Each row is a point on a landscape with many valleys, with its height.
A ball rolls from a point to whichever of its 6 nearest points has the largest drop for the distance, and stops where none of them is lower. Distance is the straight distance between rows; heights are no part of it.
pakug (h 372): [169 108 174 124 155 111 114 166 129 202 152 137 114 196 128 159 131  51
 106]
mer (h 435): [148 135 122 118 161 107 100 135 137 172 153 129 112 157 110 155 133  70
 115]
Dogo (h 353): [155 116 148 120 162 104  99 158 129 186 153 145 106 190 112 148 137  59
 107]
zabet (h 201): [111 111 142 143  77 163 155 122 132 100  91 128 142 123 141 103 120 172
 152]
reze (h 566): [ 99  77 185 155  89 200 177 142 136  95  96 116 152 146 191 123 126 165
 135]
popil (h 734): [ 59 133 112 136  87 177 158 118 140  44 109 101 131 126 137  95 139 179
 159]
kug (h 349): [147 146 100 113 157 102 110 119 130 151 145 119 124 120 112 157 128  88
 123]
Zavu (h 200): [149 149 101 120 143 108 122 105 129 143 130 127 134  99 117 157 116 105
 133]
Labur (h 139): [142 142 101 102 196  56  60 162 103 153 181 168  88 141  80  84 170 125
  68]
Zof (h 692): [ 52 153  90 134  98 160 145 111 134  21 122 103 132 100 129  86 142 199
 155]
nifa (h 616): [ 68 101 157 153  82 202 180 134 138  70  98  93 150 148 172 117 136 159
 150]
Bupes (h 613): [151 116 132 117 182  84  74 164 123 172 167 169  91 181  85 109 154  80
  97]
gona (h 185): [116 104 154 144  78 168 158 130 139 112  88 128 146 123 150 110 118 172
 149]
Nos (h 565): [ 67 112 140 146  80 191 166 124 142  62 102 101 142 140 151 104 137 169
 153]
vura (h 426): [161 136 134 125 118 118 129 116 132 168 125 127 138 119 138 160 101 100
 136]
bov (h 173): [168 122 181 131 134 119 128 144 132 200 140 125 134 157 161 176 109  77
 119]
Zati (h 456): [112 154  95 126 110 125 145 100 116  74 111 130 138  69 113  99 118 181
 149]
Fogev (h 322): [ 85 154  91 130 103 138 141 105 118  43 113 123 131  82 118  82 129 195
 149]
nilor (h 215): [ 98 121 127 138  83 162 155 116 133  79  98 124 140 116 129  98 124 174
 154]
bof (h 657): [143 145 111 131 110 123 135  99 129 121 108 131 140  91 123 127 104 147
 149]
gotu (h 318): [132 143  97 106 194  73  69 154 120 144 178 145  91 144  91 111 161 107
  82]
Melu (h 758): [147 112 160 139  83 145 149 117 135 140  96 133 146 118 149 130 100 154
 144]
nebig (h 685): [129 170  67 117 147 102 135  96 102  95 122 119 143  48 113 125 122 155
 127]
Viso (h 853): [ 54 123 135 145  81 202 172 124 147  54 109  80 147 146 162 116 144 162
 157]
Rafo (h 725): [ 65  90 183 158  90 217 189 141 135  74 105  86 159 152 197 136 134 152
 143]
Tetu (h 240): [ 80 142 109 137  87 157 148 107 127  52 109 118 132 107 121  90 131 187
 157]
zefe (h 561): [137 156  77 117 155 101 118 104 125 132 135 117 134  85 114 145 122 120
 128]
beme (h 70): [164 113 176 126 150 117 119 157 127 206 150 135 122 177 149 170 124  58
 113]
Sunuv (h 164): [136 141  95 113 183  91  85 138 127 149 169 136  99 141 100 134 152  92
  94]
Rutu (h 249): [ 91 104 153 146  79 183 167 130 139  83  94 116 142 135 156 106 126 170
 152]
katup (h 484): [167 116 175 139 103 131 140 124 141 177 108 129 146 122 161 158  92 131
 133]
mov (h 507): [164 124 169 132 122 115 136 130 134 188 129 126 135 138 158 171 102  92
 125]
zole (h 550): [147 121 123 111 187  77  71 160 120 166 170 162  91 169  77 109 157  93
  94]
figok (h 405): [156 129 139 118 156 105 107 140 132 181 153 132 114 169 121 161 133  63
 115]
muguz (h 457): [138 162  66 106 175  93 110 110 120 134 152 114 121  87 109 144 138 112
 106]
Zuze (h 364): [119  73 184 154  86 185 167 140 139 117  92 125 150 140 178 119 119 168
 137]
tasoz (h 237): [129  91 168 149  78 169 159 130 135 120  89 133 149 130 161 121 112 171
 142]
riti (h 384): [155 139 118 115 150 109 114 120 131 164 141 124 125 135 123 163 122  82
 127]
tigut (h 609): [160 135 147 125 139 115 123 132 134 182 135 124 133 146 139 171 112  77
 126]
Nabu (h 270): [ 79 116 134 141  80 177 163 118 137  67  96 112 141 128 139 100 132 172
 155]
mese (h 238): [101 137 114 138  94 141 148 109 124  70 102 130 136  96 120  97 124 180
 156]
ludo (h 462): [125 150  75 104 192  85  83 136 124 140 179 127 103 122 102 131 159 110
  85]
ganok (h 511): [169  93 188 127 162 110 112 182 123 210 156 157 102 208 128 145 138  46
  99]
Luvu (h 689): [137 163  69 113 158 101 121 103 112 114 136 116 139  67 110 137 121 135
 123]
Pape (h 701): [108 166  82 125 121 116 140 101 103  68 118 129 137  55 113 102 124 184
 138]
piga (h 845): [136 121 136 137  89 139 144 114 132 121  96 134 142 105 134 119 108 159
 152]
Bobal (h 96): [160 109 147 118 168  92  89 167 122 183 157 163  94 195  87 123 148  67
 100]
popi (h 614): [158 132 132 130 110 127 135 108 130 152 112 126 140 108 131 152 101 124
 142]
kozo (h 890): [139 134 106 112 189  83  74 154 122 152 175 152  89 156  86 117 161  96
  93]
Tuga (h 610): [134 158  91 119 130 114 134  94 114 101 117 129 143  68 113 125 114 156
 144]
puzap (h 400): [140 147  92 115 174  99  98 123 127 152 157 121 116 123 107 152 137  89
 113]
zuke (h 442): [147 147 102 120 126 111 129  98 123 129 119 123 138  89 117 144 109 128
 142]
Sek (h 152): [145 129 116 109 188  62  63 159 109 156 175 175  83 156  74  96 163 108
  79]
sural (h 811): [161  90 189 142  90 151 152 126 141 170  98 137 146 122 174 146  94 149
 129]

For each start below, name the point where the ball stops.
tigut: beme
popil: gona
nifa: gona
reze: gona
zole: Labur
Tuga: Zavu
piga: gona
mov: beme
